A landscape with many valleys, sampled at points; each row gives a point and its height.
From any point a ball rolls to the lowest of the 2 points nearest to it. It stops when none of these is lower. Distance is the straight distance between rows; heights are no part of it.
mosi (h 37.5): -47  25  21  -5  45  -26  -48  -31  -3  27  17  -25  -32  -6  -15  -17  -24  11  45  11  9
zapi (h 47.7): 29  47  0  -38  -18  -9  30  -8  9  18  -15  -5  13  6  20  -2  -24  -23  -24  9  31
Samit (h 27.7): 23  38  -26  -13  3  3  49  4  19  -26  4  33  54  7  16  -20  -5  30  -60  24  4
Vube (h 84.5): -51  18  4  -8  34  -49  -49  -19  2  39  26  2  0  -54  -37  15  13  71  11  6  -28
votag (h 31.3): 3  -10  15  12  -17  20  15  -2  -18  -5  -17  -16  -20  -2  18  -9  -8  -21  7  -14  5
megir (h 19.0): -10  -39  18  68  -18  45  2  -23  -52  -36  1  -14  -14  15  15  11  18  -3  6  -8  8
noko (h 57.6): 41  42  -24  -17  -12  -28  14  3  33  44  -24  10  39  2  20  17  -27  -3  -26  38  -6
Mitut (h 45.4): -8  30  2  -22  0  -1  2  -18  1  0  -20  1  -4  25  12  12  -6  -28  -4  -9  51
Bege (h 54.5): -18  -42  -17  8  16  -23  -32  -7  -18  22  32  -16  0  -53  -55  18  -15  41  -14  6  -59
nuri (h 11.2): 2  -42  -12  41  -23  56  12  -1  -43  -42  -8  2  -2  9  -2  5  12  10  -17  -15  15
gagup (h 35.3): 0  26  26  -21  -2  24  26  19  15  -51  -2  25  4  40  32  -21  54  -21  1  -25  39
sab (h 45.3): 21  38  0  -6  22  13  32  47  49  -22  -1  46  30  -8  41  -20  37  0  -16  16  -22
Supe (h 63.9): -33  1  45  10  27  33  26  -4  -20  -44  12  -36  -48  -20  26  -16  -13  -17  10  -8  -10
muli (h 45.9): -52  8  22  -5  56  -8  -35  -35  -11  6  -2  -20  -24  -2  -5  11  -13  8  31  3  15
boki (h 27.5): -24  -43  -8  31  6  0  -19  -5  -26  10  1  -10  -17  -12  -20  -15  -17  5  28  -6  -23
Luz (h 55.8): 0  31  49  -24  13  27  30  35  9  -47  -2  -8  -26  -6  40  -20  31  -28  3  -18  -2
Sodos (h 57.0): -5  -16  -28  25  -10  0  -10  41  5  8  -7  42  2  5  23  -25  43  -18  61  -50  2
Safad (h 33.9): 37  -30  -9  -7  -21  -42  -16  7  3  54  -12  -21  -12  -2  -22  -6  -39  -21  8  14  -13
rav (h 35.9): -31  -33  2  10  18  -7  -21  -9  -16  16  13  -36  -24  -35  -35  -28  -47  12  14  13  -32
fad (h 33.5): -40  -24  11  18  35  28  -1  12  9  -36  8  16  -23  -8  8  -14  26  4  42  -16  -15
figer (h 48.7): 21  34  28  -30  24  24  33  61  43  -25  3  40  17  -6  45  -21  42  -9  -7  19  -37
Las (h 58.8): -16  8  49  -3  16  38  34  16  2  -61  7  -10  -32  -13  32  -13  15  -20  -7  -15  -7
govo (h 86.1): 25  -24  -26  -1  -23  6  8  6  7  8  -12  6  32  -9  -23  26  -13  6  -43  13  -10
pegu (h 67.3): -36  15  4  -25  41  -36  -22  21  48  7  28  42  -2  -27  7  3  47  26  37  3  -32
Muvot (h 32.3): -3  -26  16  39  -10  6  -12  -31  -42  14  -9  -38  -20  49  -6  37  -22  -33  17  8  15
ral (h 80.9): -17  36  -19  8  31  -64  -24  0  33  21  33  24  20  -49  9  23  28  54  -1  19  -60
dun (h 18.2): 24  0  -44  -8  -28  -4  21  -7  -6  -5  -9  28  42  22  -28  3  -7  27  -44  10  33
Pafa (h 22.6): 11  -32  -9  9  -6  2  -18  -17  -24  13  -18  -27  2  14  -39  37  -17  -1  -22  9  5
Zive (h 24.3): -20  -20  5  28  11  -11  -29  -34  -35  28  -4  -29  -22  25  -8  8  -28  -21  40  10  14
duf (h 42.3): -48  -5  44  1  56  37  4  0  -1  -51  14  0  -35  -1  6  -2  23  2  15  -2  -9
ret (h 42.0): -22  40  14  -32  23  10  6  -3  16  -18  -1  18  -3  23  20  7  15  -18  14  -10  35
siba (h 44.0): -20  17  11  2  1  16  2  -33  -31  -5  -11  -28  -10  35  10  27  -16  -27  0  5  37
Fafak (h 37.0): 19  -2  -7  9  -25  46  35  17  23  -72  5  44  22  -8  14  -32  43  31  -29  -13  11
Zurad (h 49.7): 25  -22  20  3  -38  10  2  -20  -29  -7  -14  -47  -13  48  -20  28  -26  -28  -38  -2  12
noto (h 53.5): 44  40  -20  -8  -22  -19  29  17  30  27  -16  16  26  -6  39  -6  -17  -14  -18  25  -17
Liti (h 52.5): 10  23  36  -24  26  24  36  41  30  -31  4  11  -9  -18  43  -22  23  -17  -12  10  -20
Momub (h 27.6): -1  -27  -27  0  -3  -7  -43  -23  -20  29  -9  -6  20  18  -53  58  -8  5  -13  -4  13
kere (h 51.9): -60  1  41  -7  69  14  -20  -21  -5  -25  13  -12  -23  -1  5  14  5  10  25  10  9
padi (h 54.7): -20  -17  0  -3  20  8  2  49  42  -33  8  66  9  -5  -2  5  69  7  30  -14  -23
Dodam (h 63.1): 27  28  -31  -6  2  -50  -14  1  26  55  -16  11  28  -14  16  14  -23  10  -8  43  -27
rak (h 39.9): -16  20  -23  -20  10  -24  -23  -15  12  38  -19  13  3  5  3  20  -2  -12  19  -1  28
Gatu (h 48.8): 11  -19  -38  18  -21  -18  -13  21  10  31  -16  20  12  -2  5  1  13  -15  34  -26  3
mif (h 38.9): -21  39  15  -38  23  21  19  6  15  -45  -1  21  6  47  19  2  27  -6  -5  -12  47
gugin (h 45.1): 20  60  -12  -37  0  -19  10  1  23  32  -13  5  21  15  29  -1  -8  -24  -15  22  36
beri (h 60.2): 1  4  -3  23  -7  23  -9  29  -4  -3  -8  34  -10  18  32  -27  41  -26  56  -47  14
zotug (h 45.0): 4  -8  -27  5  -7  -20  -7  21  12  31  -10  14  1  -23  11  -12  -3  -10  32  -7  -14
luk (h 38.8): -4  -5  18  39  -23  26  7  -40  -52  -16  -4  -27  -6  52  9  25  1  -25  7  0  38
maba (h 51.0): -1  -41  15  0  9  -33  -54  -19  -17  46  17  -52  -22  5  -62  1  -55  9  17  19  -26
tas (h 43.4): 23  -16  21  35  -48  16  10  -29  -47  -15  -8  -49  -12  60  7  23  -8  -35  -10  1  31
Pek (h 53.0): 1  -13  -42  21  -23  -3  -7  27  14  21  -1  45  14  -11  13  -7  36  -7  43  -42  -9
Vafov (h 16.2): -2  -15  -6  -2  -8  25  0  -20  -29  -13  -14  -17  11  16  -26  29  -17  -5  -33  2  30
mubu (h 73.6): -8  31  -7  -33  27  -41  -22  -19  16  48  -4  -5  13  -33  0  17  -20  14  -5  30  1
peb (h 28.2): 25  -10  -6  12  -46  41  37  3  -13  -69  6  29  9  9  12  -43  32  37  -38  -27  22
ges (h 24.9): -13  -11  19  39  -3  34  3  -10  -42  -30  -4  -13  -21  10  26  5  5  -9  24  -12  11
gil (h 7.6): 17  -13  -29  -9  -27  16  18  -24  -21  -10  -12  6  27  25  -34  15  -13  9  -49  -6  35
Dogu (h 67.7): 38  -69  -7  15  3  1  -15  13  -11  25  -2  -34  1  -17  -52  30  -35  7  -41  20  -39
zedig (h 36.5): 17  -25  -5  14  -23  15  15  11  -9  7  -12  -15  -17  -28  4  -10  -19  -9  -7  -3  -15
Mizi (h 62.9): 1  5  13  22  -21  25  3  9  -24  -14  -15  9  -20  28  38  -22  28  -33  44  -41  32
vuma (h 60.8): -32  1  7  -23  45  -11  -14  35  48  -16  14  47  -2  -4  1  6  62  9  39  4  -27
Tukig (h 39.7): 11  37  -22  -5  16  14  36  20  42  -23  6  47  38  -10  24  -12  22  26  -29  21  -7
nakaz (h 51.2): 24  20  5  -24  -39  -7  31  -10  -4  15  -13  -26  -6  16  10  3  -35  -30  -28  -1  24
Kaza (h 21.2): 39  -43  12  -11  -1  -36  -16  6  9  52  -5  -41  -24  -9  -30  -3  -53  -10  -14  24  -34
buz (h 80.5): 49  -43  -14  4  -31  17  5  8  -4  6  -14  -19  14  21  -39  25  -25  3  -60  12  2
vesi (h 16.0): -29  -15  12  20  22  -19  -52  -49  -34  38  10  -43  -26  25  -32  2  -36  -7  38  20  6
fel (h 29.3): 21  44  35  -18  -54  29  23  17  -8  -55  18  -6  0  30  52  -48  42  -30  -1  -50  23
sovek (h 61.3): 14  -64  -1  7  6  0  -19  -1  -24  23  15  -30  -6  -35  -54  17  -29  22  -18  15  -50
mebiv (h 74.9): -23  34  -6  -4  43  -53  -21  16  52  9  32  42  17  -37  7  10  56  45  11  23  -56
Tunov (h 86.7): -38  21  -13  -5  31  -49  -27  -8  24  28  44  12  7  -59  -15  3  22  66  3  12  -43
Bobe (h 56.5): 40  -10  3  -14  -52  0  27  -7  -8  -2  -20  -28  5  35  -19  12  -26  -19  -49  -4  27
Gub (h 17.0): 15  38  15  -32  -35  11  56  -6  -3  -39  9  -12  11  10  20  -23  -9  -10  -50  -12  30
depim (h 43.6): -2  -2  0  -2  -3  36  21  21  26  -50  2  53  19  9  4  -10  44  13  -5  -18  22
gid (h 48.6): -22  -2  -13  3  11  25  1  31  35  -54  1  63  11  18  -6  3  68  13  12  -20  14
Luda (h 42.9): 2  55  -22  -35  8  -22  -11  -10  32  38  -17  23  21  13  9  17  -6  -14  8  10  38
gom (h 26.6): -33  -36  -15  46  12  13  -12  7  -9  -26  5  19  -14  -12  0  -8  29  7  51  -30  -13
Vav (h 10.3): 32  59  13  -38  -34  0  64  -1  -2  -39  21  3  26  20  27  -44  2  -1  -48  -11  30
Pas (h 27.8): -34  3  18  2  23  -26  -48  -39  -10  40  19  -29  -33  3  -35  -36  -53  -2  42  11  0
Kedo (h 35.7): -24  1  -18  -6  14  -37  -40  -26  -5  39  -12  0  0  10  -16  34  -14  -4  28  1  23
misif (h 78.8): -26  15  -1  -18  44  -31  -32  -20  12  33  9  -9  7  -50  -16  16  -8  45  -2  21  -14
zokim (h 23.4): 22  25  20  -16  -48  21  41  -2  -15  -34  -5  -28  -9  16  28  -18  2  -29  -20  -28  15
dobe (h 44.7): -21  -33  9  6  6  -15  -39  -22  -9  32  35  -44  -14  -18  -63  -23  -59  24  16  17  -31
dek (h 43.2): -3  -26  -17  13  3  -3  9  10  1  16  2  3  0  -51  -4  -4  -18  17  -5  12  -28
nadu (h 36.7): 14  -25  13  -14  13  -34  -19  -15  -9  44  -1  -41  -18  -12  -42  12  -59  2  -9  32  -22
Mifal (h 30.9): -20  -23  -20  10  3  -27  -54  -27  -22  40  -8  -7  6  20  -45  49  -13  4  18  3  14
sirov (h 9.2): 39  18  -34  -8  -26  3  47  -3  -2  -17  -5  21  45  3  -16  -18  -15  26  -66  22  15
tad (h 20.1): -31  -40  -29  39  6  -2  -11  14  -14  3  14  17  -20  -29  -6  -13  4  13  45  -29  -31
dopu (h 40.3): 20  -20  -16  5  -20  -30  -10  10  7  46  -10  -4  -12  -9  1  -20  -29  -21  34  -2  -21
tubit (h 26.7): 22  26  33  -4  -45  26  31  13  -8  -47  10  -26  -14  -1  48  -28  24  -30  -11  -32  6
Rir (h 32.2): 10  33  25  2  -25  39  23  7  -10  -60  -1  4  -5  42  33  -28  46  -13  7  -39  33
kav (h 68.7): 19  39  -7  -27  15  -56  -17  -4  26  65  -11  -7  10  -28  10  -6  -37  -1  8  42  -16
rume (h 48.9): 23  8  -21  -7  -8  -7  15  17  14  29  -16  13  7  -25  28  -9  -9  -14  8  7  -15
reb (h 49.0): -17  -24  -23  5  13  -16  -14  -2  1  28  19  -1  6  -58  -23  5  -12  34  -1  10  -48
Bon (h 17.8): 12  -26  -8  34  -38  52  17  -1  -14  -52  -12  13  5  9  6  -13  18  11  -27  -25  19
vuza (h 73.7): 53  -49  5  6  -15  -1  -4  7  -2  22  -12  -41  -7  -2  -32  30  -31  -4  -39  16  -22

Call two points neighbours if one is among the 2 nearest of the other. Go from one point of each pair to the other, from neighbour to neighbour, staying as low as possible. Name the highest point that can't be avoided.
Kaza and luk -> kere
sirov and vesi -> Bobe
zotug and tad -> maba
vesi and Vav -> Mitut
sirov and gil -> dun

For each start below, name the point where the ball stops.
nakaz -> gil
Vube -> zotug
Mitut -> Vav
Luz -> sirov
vuza -> nuri
kere -> tad
Mifal -> gil
Tunov -> nuri
Supe -> tad
